Points, in no order, along strands that fork and pass close to each other.
Points whose rows are less than 90.2 apart are linked; no others are. Some points are linked to none.
(655): [ 45   3  -1 -30 -27  16  55  16  -6  35 -32 -26 -21  25  22   2 -21 -35
  26  12]
(188): [ 16  12  10 -28  -2 -10  30 -54 -22 -22 -27  -9  20 -28 -25  -3  20   4
   3  39]
(903): [ 14 -11  25   4 -16 -46 -51 -71   1 -30 -10   0  20 -21  10  -9  -8  21
 -46  -3]
(256): [ 42 -26  22 -22  18   4 -14 -14 -30  12  -3  15 -18 -19  31  30   8 -24
   4   8]
(438): [ -2 -12  10 -12 -21 -32 -29 -53 -17 -38 -15  15  54 -14 -13 -15   3  26
 -38   6]
(764): [ 29  29 -13 -44 -40   0  71 -27   7  35 -52 -16 -29   8  10  -2   7 -50
  33  23]
(107): [-19  27  18  -4  23 -32  34  -7 -15 -34 -10  11  69  17 -34 -35  18  26
   1  45]
(618): [-32  -5  -6   8  15  63  -2  46   3  -4  50 -18 -21  10 -13  -4  -9  43
 -12 -27]
(642): [  5 -20 -26  -9  37  24 -63  48   3 -48  31  58 -37   8  12  33 -17  -4
  12 -52]
(897): [-37 -14  -2  58   8 -10 -88  20  15  48  38 -10  -8   1  -7 -13  12  49
 -31 -13]
(782): [ 63  -9   1 -32 -20  -5 -25  60  -9   9  -2  -3 -33 -15  39  40 -49 -33
  58  -1]
(30): [ 28  39   3 -42 -29  -5   3 -65  32 -28 -24 -35 -18 -56   4 -14  -4 -24
   4  30]
(696): [-14 -25 -16  33 -38   7 -32  24  12  61   0 -51 -12   3 -19 -24 -15  38
 -39 -14]
(762): [-41   5  -8  31  32  -6 -73  34  45  -8  39  40   8  18  26 -36  30   7
 -30 -39]
(380): [  0  47   0  13 -36 -28  12 -43 -31 -45 -17   7  48  -2 -55 -41 -24  63
  -7  40]
(502): [-13 -34  -6 -32  13  40  19  20 -19   3   4  -4  12  -3 -27  -2  10   3
 -18 -22]
(475): [-64  42 -28  37  14  31  33  27  63 -28  50  20   9  42  17   3  27  31
 -27 -35]
(708): [ 19  41  -4 -42 -45   9  23 -44  34   7 -23 -15 -39  11  74 -23  -5 -41
   7  25]
(372): [-56  15 -24  13  31  49  50  37  30 -43  33  37  -4  25  14  25  10   5
 -19 -36]
(779): [ 30 -20  -8 -35   1  40  -5  62 -23   6   5   7 -22 -19   7  39 -34 -19
  37  -9]
(862): [ -6 -25 -14 -15  17  46  49  46 -34  18  -3  14  -1 -22 -10  34 -14 -30
  34   0]
(629): [-36 -27   3  32 -20  -8  -6   9  -5  28 -11 -56  20  19 -40 -21   4  44
 -35  -9]
(123): [-76  30 -20  59  13  35 -14  18  41 -11  54  13  -1  38   6  11  34  53
 -21 -32]
(921): [  8   3  -8 -24 -22 -19  36 -17   5  34 -23 -53  20   8 -59 -54   0  17
 -11   3]
(707): [ 21 -28 -10  -1  26  20 -53  55 -32 -24   2  50 -33  -6  12  68 -20 -26
  37 -33]
(314): [ 32  23  32   5 -12 -20  -5 -52   5 -11 -13 -51   6   2  -2 -20   6  35
 -23  34]
(484): [ 39 -21   2  18   1   0 -36  35 -45  15 -12  47 -29 -25  41  84 -15 -29
  57  -7]
(644): [-49 -28 -21  -4  27  44  68  26 -24  -8   5  25  10  -7 -32  21   2 -37
  25 -16]
(517): [ 15  31   1 -25  -2   1  34 -56 -13   5 -37   4  -9 -72   8  39  21 -29
  45  54]
(219): [ 34 -16  32 -17  14 -15 -27 -61  -7 -15   9  14 -36 -31  35  28   7 -27
  -1  -5]
(282): [-16  -5 -16   5  60  34  21  60  -3  -5  -4  56   8   6  45  46   7 -32
   8  -1]
(346): [-40  29 -40  45  29  24 -60  35  64 -22  52  52 -24  30  27 -14  19  29
 -17 -50]
(574): [ 13 -17  25 -11  65   6 -12   7 -18   0  12  29   2   0  28   9  25  -7
  -4  12]
(716): [ 49  18   3 -14 -63 -25  -8   4  12   1   6  16 -52 -19  90  35 -40 -62
  62   4]
(322): [-29 -10  21  40 -10 -28 -65   0   5  50  21 -21  21 -13  -7 -25  16  52
 -25  20]
(877): [-76 -13 -23  17   7  33  41  15   9 -21  27  -1  23  19 -40 -18  10  15
 -29 -24]
(437): [ 43  26   2 -38 -48   0  16 -11  18  12 -10   0 -42  -7  85  10 -21 -58
  35  19]
(70): [ 46  -1   8  19 -28   5  -4   4 -45  38 -17  23 -34 -45  57  68 -12 -34
  63  22]
(818): [  8 -41  17  12  20 -40 -71 -38  -6  -5  15  36  -1   5  15 -18   6  -1
 -36 -35]
(84): [ 35  24  12 -33 -26   5  15 -56  13   2 -21 -16 -33 -55  27   7   6 -44
  21  31]
(785): [  7 -14  -6   5 -44 -27 -25  -8  14  63  -1 -52   3  -8   2 -49 -19  26
 -39   6]
(143): [ 28  58  10  -1 -37 -24   2 -57  19 -30 -24 -56   5 -11 -21 -29 -14  38
 -12  47]
(411): [ -9 -18 -12   7 -12  51  17  43   9  13  19 -49 -27  20 -27  -9 -28  28
 -15 -29]
(233): [  3 -18  -8  -4   7   7  80  -9 -33  28 -36 -14  -3  -4 -43  24  -2 -54
  42  14]
(106): [ 28   2  44   5  24 -27 -26 -50   2  -6  21 -19  -2  -3  15 -14  21  22
 -15  30]
(339): [-54  -7   8  35  -1 -11  15   9  -6  12  12 -58  32  29 -78 -27  11  32
 -13   9]
(199): [ -2 -17 -17 -24 -12   5  64   3  -2  28 -14 -45  -8  19 -73 -37 -11 -22
   2 -14]
(174): [ 26  44 -11 -40 -29 -26  68 -51  12   2 -52 -27 -11  -5 -42  -6   9 -22
  34  26]
(820): [-25  -3  17  12  12 -18 -26  -5 -13  11  17 -18  51  -4 -22 -36  23  46
 -21  31]
(771): [  0 -27   7  46  17  -2 -84  14   4  27  26 -10 -35  22   2 -14   0  31
 -22 -32]
(871): [-23   4 -41  18  39  29 -70  33  36 -53  36  61 -34  29  17   2   2   6
  -7 -59]
(932): [ 65 -12  18 -10 -48 -17 -26 -13  -8   1   8  23 -57 -35  54  50 -19 -57
  49 -20]
(744): [-58 -15 -26   6  26  56  59  38  -6 -33  14  33 -11   9   0  41 -11 -23
  12 -25]
(777): [-55  -8   0  35  19 -18  42  -4 -17 -26   7 -28  44  29 -75 -27  -2   0
  -1   9]
(218): [-22 -14   2  -5  21 -25  63 -17 -20 -16 -11 -18  30  20 -79 -20   8 -11
  11  18]
(148): [-47  19  16  10   5 -27   5  12  -5 -14  11  -2  77  22 -52 -49  18  45
  -1  34]
(386): [-83  20  -7  49 -10 -25 -54  29  41   6  13  13  60  16  -8 -15  30  44
 -44  -6]
(238): [ 47  13  -4  -3 -39  10  31  28 -30  43 -35  -1 -28 -28  48  54 -21 -38
  66  26]
(885): [ 11  -7  -5   7 -48 -40 -24 -34   7  31 -15 -38  30 -17 -19 -41 -16  48
 -36  19]
(291): [-36  -2 -22   6  32  52  -2  46  21 -30  43  25  -7  16   7  20   2  34
 -17 -36]
(105): [ 12  -1   0 -16  -1   9  22 -31 -46  27 -24  40   0 -67  26  45  25 -28
  47  34]
(594): [ 18 -25  37   2  18 -46 -53 -74  11 -17  14  21 -24 -15  17   0  -5  -6
 -22 -25]
(78): [ 33  41  -9 -53 -14 -18  39 -55  11 -10 -34 -29  -8 -39 -35 -22  11  -1
  13  38]
(355): [-35  22 -10  19  28 -12 -28  41  46 -22   7  25  47  24  20 -24  46   0
 -48 -29]
(925): [ 49  -9  11 -22 -36   1   0  -7  15  32  -6 -37 -29  28  47 -28 -21  -7
 -18  -5]
(843): [  4  13  13 -24  30 -20  47 -31 -23 -26 -33  19  50 -11 -21   7  24  -4
  10  52]
(510): [  1 -15   8   3  65  33 -10  48 -14 -13  10  42  -8  16  29  27  10 -10
  -3  -9]
(769): [-12 -26 -12  -5  -8  41  59  27   1  11  12 -48 -18  27 -47 -11 -29 -16
   4 -25]
(526): [-10 -17   1  -7  26  19  31   3 -44  22 -22  54  25 -32  26  46  22 -38
  30  24]
(449): [ -8  22  12  16 -29 -35 -22 -37 -27 -45 -18  12  61   7 -21 -17 -11  60
 -32  26]
(804): [ 26  -2 -13  -1 -34  10  70   5 -39  50 -43  -4 -23 -15  -3  41  -4 -49
  63  22]
(20): [  0 -10 -10 -10  30 -27  78 -20 -25  11 -25 -17   2   9 -72   0   2 -37
  34  22]
(808): [-21  -9   8  -1  39  -6  22  16   2 -28 -28  41  50  17  24  14  38 -31
 -18   2]
(183): [-46 -15  10  10  31  -4  33  20  -8 -40 -15  20  51  30 -16   4  28  -9
 -23   1]
(830): [ 47 -10  15 -17  -5  18  26  17  -2  32  -3 -43 -15  15  16 -27 -13  -7
  -1   6]
(99): [ 15  30  -8 -28 -22 -43  42 -36 -11 -10 -28 -25  28  -3 -87 -38  -9  26
  11  21]
(144): [-20 -18  10  11  36 -27 -67  -1  10  -5  26  40  16   7  16 -30  19  13
 -32 -26]
(305): [ 35  20  10 -28 -45  -6   2 -46  33  16 -20 -38 -24  11  54 -34  -9 -16
 -20  12]
(866): [ 22  58   6  25 -55 -29 -11 -51  -4 -31 -14 -34  26  -9 -46 -25 -34  69
  -6  50]
(131): [ 35 -33  -6  -6 -12  13 -55  27   1  15  16  -8 -36   8  12  -8 -44   5
 -17 -52]
(855): [-88  20 -33  64   6  12 -61  20  46  10  35  24   7  27   6   0  37  50
 -34 -19]
(142): [ 23 -31  15   1   3   2 -41  -1 -13  22  13 -23 -12   5   9  -9   2  16
 -34 -29]
(244): [ 55 -29  15  -9  15  -4 -61  31  -3  -8  37  10 -47   5  13  12 -46 -18
  19 -48]
(163): [-28   7  -7  14  43  10  -3  46  37 -27  -6  42  23  25  30   8  39 -23
 -34 -29]
(834): [ 69 -17  20 -25  -1 -20 -35  46   9   3  23  -6 -42  -1  37  14 -57 -28
  34 -25]

Follow the links from the first point to the second, and from the first to the third. Name the last point that the two ways share.
(380) / (163) / (871): (762)
(256) / (314) / (785): (594)
(808) / (218) / (866): (762)
(437) / (105) / (771): (78)
(449) / (871) / (510): (594)
(105) / (782) / (708): (78)
(779) / (855) / (769): (372)

A fork is a point with three links, a tip a point with one. Leave the first point through the second and follow the links. Name the first fork or tip that comes.
(716) / (437): (78)
(99) / (921): (372)
(70) / (238): (885)
(885) / (785): (762)

A fork is a point with three links. Follow the links from the first point to the second and name the forks in between, in order.
(322) / (855): (372)
(20) / (574): (762) (594)
(834) / (30): (78)
(144) / (143): (594)
(438) / (339): (594) (762)
(808) / (696): (762)

Name the points in between on the shortest way along the links from the first point to the second, in order.
(484) / (903): (707) (642) (871) (346) (762) (144) (818) (594)
(644) / (105): (862) (779) (782) (834) (244) (131) (142) (771) (897) (322) (820) (148) (107) (843) (188) (78) (30) (84) (517)
(143) / (163): (866) (380) (449) (438) (903) (594) (818) (144) (762) (355)
